Points on a hilly landscape, in no order, each with its height.
From any point a ball takes the steepest step (drop divided by distance) to one of its 3 nearest points. It stops when none of these is lower. Distance is the straight distance between rows; heights are no part of it.
j807: [111 142  93 146 115 139 141 112 174  96  53]  (h 206)
j353: [155 111 147 164 110  89 101  99 142 103 136]  (h 617)
j224: [110 137 121 111  75 106  96 122  99 152 155]  (h 35)
j125: [158 101 138 134 142 125 151 115 125 107 150]  (h 514)
j859: [159 102 136 134 170 145 167 117 154 113 118]  (h 263)
j704: [140 138 147 153  86  75  89 104 106 135 151]  (h 717)
j113: [145 116 122 129 147 155 165 114 168 104  75]  (h 172)
j842: [112 126 113 104 112 137 145 135  91 147 171]  (h 467)
j678: [ 95 127 104  87 107 160 118 151  95 157 158]  (h 97)
j945: [ 84 160 122  84 170 181 152 189  99 164 156]  (h 340)
j495: [158 104 142 148 130 119 130 107 130 104 146]  (h 408)
j790: [154 136 161 179 102  64  69 106 130 116 123]  (h 735)
j835: [148 128 149 162  96  73  87 105 125 115 138]  (h 684)
j103: [151 106 125 148 135 129 119 105 172  95  89]  (h 111)
j468: [126 125 131 131  78  99 104 116  98 134 158]  (h 241)
j308: [116 150 104 127 143 159 199 123 163 112  57]  (h 356)
j648: [111 168 107 167 112  98  77 121 182 112  39]  (h 208)
j691: [ 85 138 116  78 159 188 131 185 102 164 148]  (h 255)
j416: [151 101 129 143 144 142 138 104 169  96  85]  (h 36)
j761: [127 118 124 127 109 118 143 123  98 127 169]  (h 531)
j259: [125 126 126 126  79 101 117 118  96 136 157]  (h 181)
j784: [134 120 135 124 157 136 179 139  95 129 181]  (h 563)
j439: [102 136 115  95 133 150 156 155  82 152 169]  (h 429)
j578: [ 96 127 110  85  94 150 103 139  96 162 146]  (h 105)
j281: [166 109 147 124 187 143 180 129 140 116 139]  (h 417)
j333: [163 100 139 141 140 129 138 107 154 101 117]  (h 216)
j732: [152 106 137 149 108  96 119 103 122 104 151]  (h 507)
j251: [155 110 137 129 171 154 178 121 164 115  96]  (h 70)
j151: [133 131 148 119 184 132 192 150  99 135 183]  (h 598)
j485: [126 140 102 129 130 157 171 117 170 107  57]  (h 259)
j713: [ 87 129 110  79 137 188 128 172  99 171 142]  (h 168)
j467: [101 135 108  99  83 127  88 131  96 169 153]  (h 117)
j219: [151 103 143 132 166 128 171 132 117 115 160]  (h 535)
j271: [ 91 150 119  87 156 161 164 171  84 166 166]  (h 385)
j651: [138 118 136 141  99  92 115 108 112 119 163]  (h 375)
j609: [123 142 108 156 116 117  98 110 187 103  50]  (h 183)
j806: [160 124 155 173 115  78  82  99 154 103 111]  (h 697)
j554: [127 160 131 179 123  92  54 124 182 114  45]  (h 370)
j772: [ 96 151 131 102 168 147 180 168  86 156 185]  (h 413)
j894: [146 126 141 166 124  95  81 109 176 106  66]  (h 120)
j314: [108 139 120 106 151 150 176 162  81 149 182]  (h 433)
j2: [153 141 155 187 124  83  59 114 163 109  71]  (h 457)
j475: [108 129 125  92  83 129  31 131 124 183 118]  (h 214)
j520: [ 72 169 133  81 180 184 157 200 105 170 161]  (h 361)
j541: [146 115 144 127 182 133 187 144 105 121 176]  (h 591)
j706: [101 130 109  86  95 147  66 136 118 168 137]  (h 133)
j40: [126 124 127 114 130 130 158 140  84 135 173]  (h 510)
j909: [160 112 142 160 122 106 107 100 162  89 111]  (h 683)
j766: [112 143 124 115  66 104  80 118  98 162 146]  (h 93)
j785: [140 119 121 148 123 124 106 108 183  96  73]  (h 159)
j747: [135 129 116 124 158 164 185 119 172 116  70]  (h 284)

Call two points neighbours if one is among the 3 nearest of the other. Go from one point of each pair to the other, from neighbour to neighbour, staying as low as possible. Name the highest point that can't be avoided.
j251, j894 => j113
j416, j224 => j732
j894, j416 => j785
j678, j224 => j467

Two balls start at each pair of points below. Name the first point that both come to, or write none.
j785, j761 => none
j353, j40 => none
j495, j909 => j416
j704, j806 => j224
